A landscape with many valleys, sampled at points; each row gives a point and its height.
A ball rolls from a point to the lowest of its 2 nearest points, and stops where none of them is lower. Distance is the straight distance between rows; heights are no part of it.
(80): [-13  43   5   8  40 100  32 -75   5  78  -6   1  16  33  10  43  13 -10
 -28   1 -29]  h=609
(158): [-22  -2 -37   7 -51 -42   5 -65  -6 -31 -12 -21  59  -2  14  13 -32  50
  14 -26  -6]  h=614
(432): [ 27 -58  -6  23  -7  32 -31 -19   6  31  32 -40  10  30   8 -36 -29  48
 -41  25  20]  h=308
(26): [-10 -10  34 -46 -28 -29  -9  33 -16 -25  36  37 -51 -20  -5   4  16 -52
  26   2  -9]  h=216
(897): [ 11  30 -13  -3  49 -27 -16 -13  14 -23 -47  10  27 -22   5  10 -27   9
  -4 -24  12]  h=324
(521): [-55  13  52 -14 -15 -20 -21   8 -20 -10  32  16 -67  10   9  35  43 -38
  41 -11 -23]  h=369
(367): [-98  68  55   9  36  27  16 -28  -5  -9  24  40  -1  20  28  44  46 -18
  54  -6  10]  h=636
(220): [-16  20 -43 -32 -21  35  25  14  -5  75 -16 -18  26  11  -3  26 -33 -43
 -72   6 -16]  h=529
(225): [-21  18   4 -10  -7 -25 -23 -32 -21  -1  33  16 -43  25 -14  53   7 -26
  22 -51 -45]  h=489
(473): [  9  17  61  30  16 -59 -52  -9 -13 -34 -52 -40 -72 -18  25 -27   6  11
  81  16  20]  h=484
(216): [-24  -5   0   8  25  -8  22 -76   4  17 -32 -68 -28 -15 -10   3 -51   6
 -16   5  13]  h=492
(911): [ 15  34  -5  15  55  -5 -69 -26  11 -22 -14  20  27   4  13  -3   1   5
  25 -30  12]  h=368
(901): [ 86 -11 -16 -16  22 -12  20  71   3 -13  40  61 -22   3 -60  -5  11 -53
  24 -11   4]  h=333
(557): [ 67 -43 -38  22 -41  -6 -24  51  -4  60  50 -21 -31   6 -33 -46  -9 -16
 -28 -21 -18]  h=244
(599): [-92   5  38  17 -34  31 -27 -19  -7 -19 -14 -33  36  -1  58  -6  58  18
  44  40   8]  h=523
(368): [ 57 -36 -38  18   1  24  49  -8  10  42  -4 -25   0  35 -25   3 -48  60
 -68  10 -16]  h=478
(350): [ 72  21 -12   4  79 -19 -11  24  25   2 -58  35  17 -20 -11   4 -19   0
 -36 -25   9]  h=281
(210): [ 23  -4 -35   5 -12 -53  17 -61  15 -15 -37  -6  69 -14  17 -16 -64  68
 -11 -27  14]  h=633
(652): [ 43  15 -34   4  -2  43  -2  16  -1  42  41  39 -22  62 -33  20  25 -19
  -8 -13 -48]  h=531
(773): [-10 -27  42  -6  19   9 -43  13   8  -8  15 -16 -35  -8   4 -25   9 -12
  -4  33  29]  h=467
(651): [ 50 -44  14  -9  25 -44  10  33  19 -56  -5  22   4 -25  -5 -31 -35  56
 -11  20  45]  h=365
(899): [ 19   9 -14   9  51  -5  46  88  14 -27 -22  18  11  -1 -33  19   7   1
 -36   6  15]  h=201
(112): [-36  -9  14   0 -27 -18 -62  37 -18 -43   4  29  11 -14  42  -6  74  -3
  49  -9 -15]  h=519
(412): [-12   4  -3  15  29 -38  48  78  14 -20 -55 -19  -1 -13 -19  12 -10  22
 -46   8  23]  h=151
(181): [ 41 -12  -3 -29  -6 -25   6  41 -16 -25  51  50 -41   5 -39  18   5 -44
  11 -21 -21]  h=293
(759): [-17 -18 -19  -5 -52 -53 -26  43  -6 -17 -26  -5  35 -25  25 -15  12  18
  -6 -14   5]  h=436
(436): [ 54   1 -45  27   5  10  24 -24  21  59 -55 -15  41  19  -6   2 -35  57
 -70 -15 -26]  h=454
(939): [ 36 -22   2 -54  -2   2   4  36   5  10  18  22  -6 -19 -14 -26 -36 -48
 -29  31  32]  h=386
(64): [-68  10 -24  13 -58 -29 -13 -50 -15  18  -6 -52   8  16   4  43  -1  -8
   4 -28 -35]  h=528
(371): [-58   1  30 -15 -26  -2  30   5 -14 -46  -2  -8  -9   3   9  31  21  21
  27  30  -7]  h=453
(409): [-24 -52   5   2 -66  10 -59   0 -21  35  50 -22 -19   1  20 -24  30 -28
 -14 -12 -26]  h=315
(551): [ 47 -86 -19  20 -37  13 -34  44  -3  43  54 -23   3 -13  10 -79   8   9
 -26  10  13]  h=302
(102): [-50  30  35  22  -3  46 -19 -83   0 -15  57  14  11  42  18  17  23   2
  38 -25 -21]  h=701
(630): [-17   5  11  16  26 -49  44 -43   4 -17 -62 -65 -52 -21 -14   7 -43  27
  13  13  14]  h=445
(637): [ 26 -32 -23   9 -52   9 -53  27 -19  61  62 -20 -36  19 -18 -25  11 -47
 -25 -29 -32]  h=86
(89): [ 64  10 -58  -2 -21  20  36  57   2  44  26  25 -13  23 -56   5  -3 -30
 -19 -12 -32]  h=505
(281): [  6 -21 -18 -14 -20  -8  -1 112  -4   1  22  27  19 -63  -6 -36  49 -68
  27   1  12]  h=330
(923): [-42  36   5  35  42 -43  47  34  14 -19 -88 -46 -12  -5  -8  40   0  32
 -11   3   4]  h=245
(57): [-38  54   5  34  61   1 -69 -50   9 -14 -20 -16  21   3  28 -16  25  -4
  45 -26  27]  h=421
(607): [ 14  34 -38 -17  33   8  40  92  10 -13 -16  47  53   0 -16  26  12 -28
 -23   6  15]  h=235
(831): [-38 -29 -17  13 -59 -13 -45 -37 -13  29  13 -51   7  12  13   4  -7   4
 -17 -18 -14]  h=446
(300): [-37 -23  34  15 -35  38 -22 -75  -7 -49  52  -6  29  19  25  -5  19  43
  40   9  -7]  h=656
(725): [ 49 -55   1  50  18   6  -8  70  19 -12  20  -8  21   7 -11 -53  17  44
 -36  11  29]  h=299
(929): [-63  25  11   5   0 -17  45 -10 -15 -33 -19 -28 -32  15 -14  64   9  14
  26  -3 -23]  h=399
(218): [-69  25  62  -2 -54  11   1 -54 -14 -25 -24 -28  12 -21  66 -30  23   0
  79  56  22]  h=401
(597): [ 48 -41  27 -11   7  49 -25 -53  13  27  47  -1 -24  27  -6 -35 -45  15
 -26  40  17]  h=372
(588): [ 43  33 -53 -53 -20  61  60 -28   7  46 -28  50  31  20 -16  31 -13  17
 -37  24 -42]  h=442
(836): [ -2  36 -16 -30  22  65  35 -39   0  99 -34 -11   5   6   0  46 -16 -43
 -64   2 -28]  h=560
(27): [-61  52 -11  23  39 -24  71  -5  -4 -27 -72 -38  -2  -3 -11  69   9  19
  13  -8 -14]  h=323
(877): [-57 -24   8  23 -22  51 -30  13  -2 -18  13 -23  56  19  37  -4  47  33
  -5  29   8]  h=587
(586): [ -3   3  30 -14  49 -24  35 -12   8 -46 -41 -18 -44 -28 -15  10 -35  23
   7  25  27]  h=407
(825): [  2  12 -37 -12 -15  15  10  90  -3   8  19  21  44  -4 -11   1  28 -41
 -10   1   6]  h=278
(96): [-62  75  60  12  69  17  -3 -76   1   9  24  44 -31   0  32   9  25 -47
  56 -38  23]  h=572
(325): [-73  77  26  27  53  20 -19 -88   0   3   1   2   4  10  40 -19  33 -42
  57 -36  27]  h=506
(98): [ 40 -12 -23 -19  15 -21 -12  24  10  37 -20 -10  -9 -12 -13 -16 -50 -21
 -50  -2  17]  h=406
(574): [ 45 -42  15  33  40 -24 -13  31  29 -28 -11  -3  31  -2   3 -47 -20  69
 -34  19  45]  h=340
(434): [-62  35 -43   5 -51 -21  17 -76 -10 -17 -16 -27  57   6  11  40 -10  12
  22 -30 -24]  h=586
(471): [ 32 -49 -27  10 -47  -5  -2  65 -18 -41  52  41  20 -18  -2 -25  51   6
  25 -19 -25]  h=393
(401): [ 30  -1  12   4  48   8   6 -78 -12  19  13 -10 -72  10 -35  43 -25 -13
  -7 -46 -50]  h=588
(170): [ 68 -21 -37 -49 -36  16  39  56   6  21  27  40  33 -20 -21 -43 -34 -26
 -14  35  26]  h=400
(918): [ 15  28 -29   5   4  19 -16 -23 -18  34  23  24 -13  52 -16  53  11 -14
  -7 -45 -61]  h=549
(802): [ 36  40 -28 -69 -20  59  50  -6  14  53   2  79  25  22 -10  15 -12 -37
 -25  32 -22]  h=428
(383): [-33 -28  28 -17 -35  -1  -7  30 -16 -65   7  28   9 -20  36  -4  52  19
  43  31  -3]  h=490
(555): [-43  21  83 -18 -27  -5  33 -62  -9 -18 -24 -34 -47 -25  34 -25 -20  -9
  67  59  34]  h=163
(119): [  6 -38  41  26  27 -16 -72 -21  11 -25   0 -34 -25 -13  17 -48  -4  38
  15  20  40]  h=510
(544): [   4   -9   -8   26   33   -1   13 -110   -7   29  -13  -60  -43   -7
  -26   16  -39   -1  -15  -40  -23]  h=541
(194): [ 78 -12  -5  22  65 -35  39  55  22 -19 -22  28 -21  -1 -46   7 -19  16
 -48 -24  -6]  h=242
(874): [ -1 -20  12 -56 -18   4  15  74   1   4  20  21   0 -46  -2 -36   5 -72
  -9  42  38]  h=367
(573): [ 65  -7 -55   1 -11  44  62  30   5  57   7  10 -17  30 -51   4 -19  11
 -55  17 -28]  h=493
(238): [ -9  38  72 -11  50 -33 -22 -16  -3 -36 -22   1 -83 -18   5   1   4 -19
  70  18  18]  h=409
(442): [ -8  28   6  24  64  63  31 -81  -3   3  -2 -12   8  21  -4  37   5  14
   0 -20 -21]  h=655
(423): [-60  14 -39  -5 -61 -28 -26  24  -1   8 -37 -25  77  -9  33  11   6   6
 -19 -12   7]  h=473
(138): [ 38 -13  36 -33  48 -36   6   3  12 -73 -16  29 -32 -34 -15 -10 -36  24
  19  29  39]  h=382
(23): [-31  15 -56 -20 -54  -3   6  34  -7  34 -25 -17  63   3  11  21 -19 -16
 -50 -10  -7]  h=504
(307): [-22  22  83 -30  -5 -22   6 -44  -7 -49  -4   5 -65 -22  16  -8 -11  -9
  72  29  17]  h=329
(311): [-30 -57  -2  36 -47  32 -39 -29 -10 -24  35 -28  50  24  33 -13  27  67
   7  10  -6]  h=620
(41): [ 17 -13  30 -12  34  13 -38 -25   7  -2  27   8 -35   9 -11  -3 -22 -18
  -7  10  10]  h=426
(103): [ 21 -37 -37 -16 -69 -48  -3  54 -18 -34  16  37  42 -33  16 -26  13  16
   5 -29 -12]  h=414
(525): [ 63   3 -44  -8   8 -16   8 -13  12  62 -57  -6  11  -9 -10   3 -52  10
 -72 -25 -19]  h=429
(462): [ 19 -73  -7  37  -7  -4 -15  41   7  33  16 -56  -6   5   2 -48 -12  42
 -57  11  25]  h=226
(30): [-76  35  51   0  -9  39 -12 -29   1  -7  51  36  13  25  30  34  38 -19
  32  -6  -4]  h=679
(907): [ 68  14 -40 -50 -29  43  35  42  16  19  23  78  39  15 -31 -24  -1 -38
   8  38   3]  h=410
(242): [ -3   6  28  37  28 -45 -62 -40  10 -33 -35 -41 -31 -17  11 -40  -4  26
  48  -6  31]  h=532
(91): [ 12 -21 -13   3 -16 -31  14 112 -11 -50  18  41   5 -45 -11 -15  67 -20
  41 -13  -4]  h=364

For each start below, name the point where the ball stops.
(544) | (462)
(434) | (637)
(30) | (412)
(300) | (555)
(210) | (412)
(119) | (462)
(242) | (555)
